A landscape with many valleys, sampled at points; each row gives a point and its height.
A ball rolls from a point to the lowest of its 5 nearest points, and stops where none of them is lower. Distance is the straight distance between rows; heights are no part of it.
Q_715: [ 21  10   9 -29 -53 -14 -10  25 -18  17  15]  height 635
Q_346: [  9  10  14  -4  15  12 -16   3 -10  13  13]  height 392
Q_712: [-15 -20  -4  21  16  -5  24 -17  13 -12 -33]  height 451
Q_494: [ 31  37   6 -30   0  -1 -15  31 -19  47  31]  height 526
Q_942: [ -3   7  16   5  18  13 -20   0  -9   5  12]  height 375
Q_153: [-29 -25  -1  21  22   3  13 -19   8 -23 -23]  height 515
Q_769: [ 25  14 -44   8   8 -13  40 -11  23  23 -26]  height 532
Q_846: [-33 -24   0  13  21  13 -18 -25   5 -42   6]  height 68
Q_883: [  4   7 -12   9  25   4  28  10  12  11 -27]  height 348
Q_775: [ 17   7  14 -11 -19   4 -23  -1 -17   4  29]  height 516
Q_991: [ 18  -1 -40  20   1  -8  45 -18  25  16 -24]  height 636
Q_453: [-21 -13   4 -35 -63 -14 -17  34   6 -32  10]  height 118
Q_173: [-11  -8   8   7  16   9 -19 -14  -8 -10   6]  height 182
Q_171: [ -4 -10  10   5  -2  11 -27 -21  -9 -19  20]  height 475
Q_163: [ 15  10   8 -24 -46 -12 -17  20 -14   7  20]  height 653
Q_19: [  1  10   3   1  29   8  14  14   5  17 -18]  height 387
Q_396: [-25 -19   4  17  24   9 -13 -18  -2 -28  -7]  height 902
Q_38: [-18 -12  14  10  20  18 -21 -18  -5 -17   8]  height 490
Q_62: [  5   1   7 -30 -60 -12 -14  27 -10  -6  13]  height 648
Q_505: [ 28  15  11 -19 -31  -8 -18  15 -18  20  26]  height 608
Q_639: [-24 -30 -11  24   8  -3  29 -21  17 -20 -32]  height 464
Q_915: [ -1  -6  10  -7 -25   4 -29 -15  -3 -26  31]  height 617
Q_138: [-17 -15  10   9   9   8 -25 -26  -3 -29  13]  height 718
Q_16: [-12  -6   0  15  21   3  24   0   5  -2 -26]  height 409
Q_481: [ 28  -4 -54  21   5 -10  40 -46  17  17  -8]  height 755
Q_815: [ 25  19  12 -18   1   7 -18  14 -15  25  26]  height 429
Q_881: [-18  -9   5  14  25   7  -3  -4   2  -5 -12]  height 448
Q_246: [ 31  35   7 -23   7  -1 -14  25 -17  44  31]  height 489
Q_554: [-6  2 14  9 21  9 -6 -1 -3 -1 -1]  height 393
Q_656: [ 15 -11 -36  22   0 -12  46 -31  22   7 -29]  height 561
Q_380: [  5  15 -17   6  26   1  32  13   9  20 -30]  height 303
Q_280: [  6  26 -10   3  33   6  30  24  10  26 -22]  height 389
Q_645: [-32 -26  -7  25  19  -4  17 -26  12 -30 -26]  height 481
Q_293: [  4   2   9 -20 -60 -14 -18  14  -2 -15  16]  height 184
Q_65: [ -3   0  15   6  13   9 -18 -11 -13  -5  14]  height 323
Q_36: [ 5 26  2  0 38  8  5 21 -4 29 -8]  height 423
Q_707: [-11  -5  11  14  29   9   3  -2   0   2 -15]  height 418
Q_301: [ 16   8   8 -23 -42 -11 -20  12 -11  -1  22]  height 706
Q_42: [  0 -32 -26  23   2 -15  41 -30  21  -3 -31]  height 473
Q_801: [-22 -16   5  14  24   7   4  -6   3 -12 -16]  height 491
Q_603: [ 10 -18 -38  23  -3 -16  48 -31  20   1 -25]  height 508
Q_930: [ 16  39   5 -12  24   4 -13  24 -11  34  19]  height 463
Q_391: [ -7   1  -3  10  28   4  25   4   9   9 -26]  height 379
Q_960: [ -4  -9   4 -22 -61  -7 -23  11   4 -31  18]  height 662
Q_475: [ 15  20  15 -11  15   8 -17   5 -13  19  20]  height 406
Q_700: [ 10   5  18  -1  -1  10 -21  -6 -12   0  20]  height 407
Q_825: [  8  17 -26   5  22   1  35  18  20  28 -29]  height 95
Q_948: [ -6   8  13   8  31   5   2   5   0   5 -10]  height 408
Q_636: [  3  -3  11  -3 -17   0 -29 -11 -12 -14  29]  height 539
Q_764: [ 27  16  12 -26 -35 -10 -18  24 -20  24  27]  height 618
Q_567: [-41 -35  -6  24  23   5   6 -24  12 -42 -15]  height 625
Q_911: [ -2  -7  10 -22 -62  -6 -16  14   0 -19  18]  height 630
Q_149: [-33  -3  10 -43 -56 -24 -15  46  -2 -26   6]  height 744

Where does a ball stop that starts at each point below?
Q_801 | Q_825
Q_915 | Q_173
Q_715 | Q_173
Q_153 | Q_825
Q_707 | Q_173
Q_163 | Q_173
Q_481 | Q_825
Q_19 | Q_825
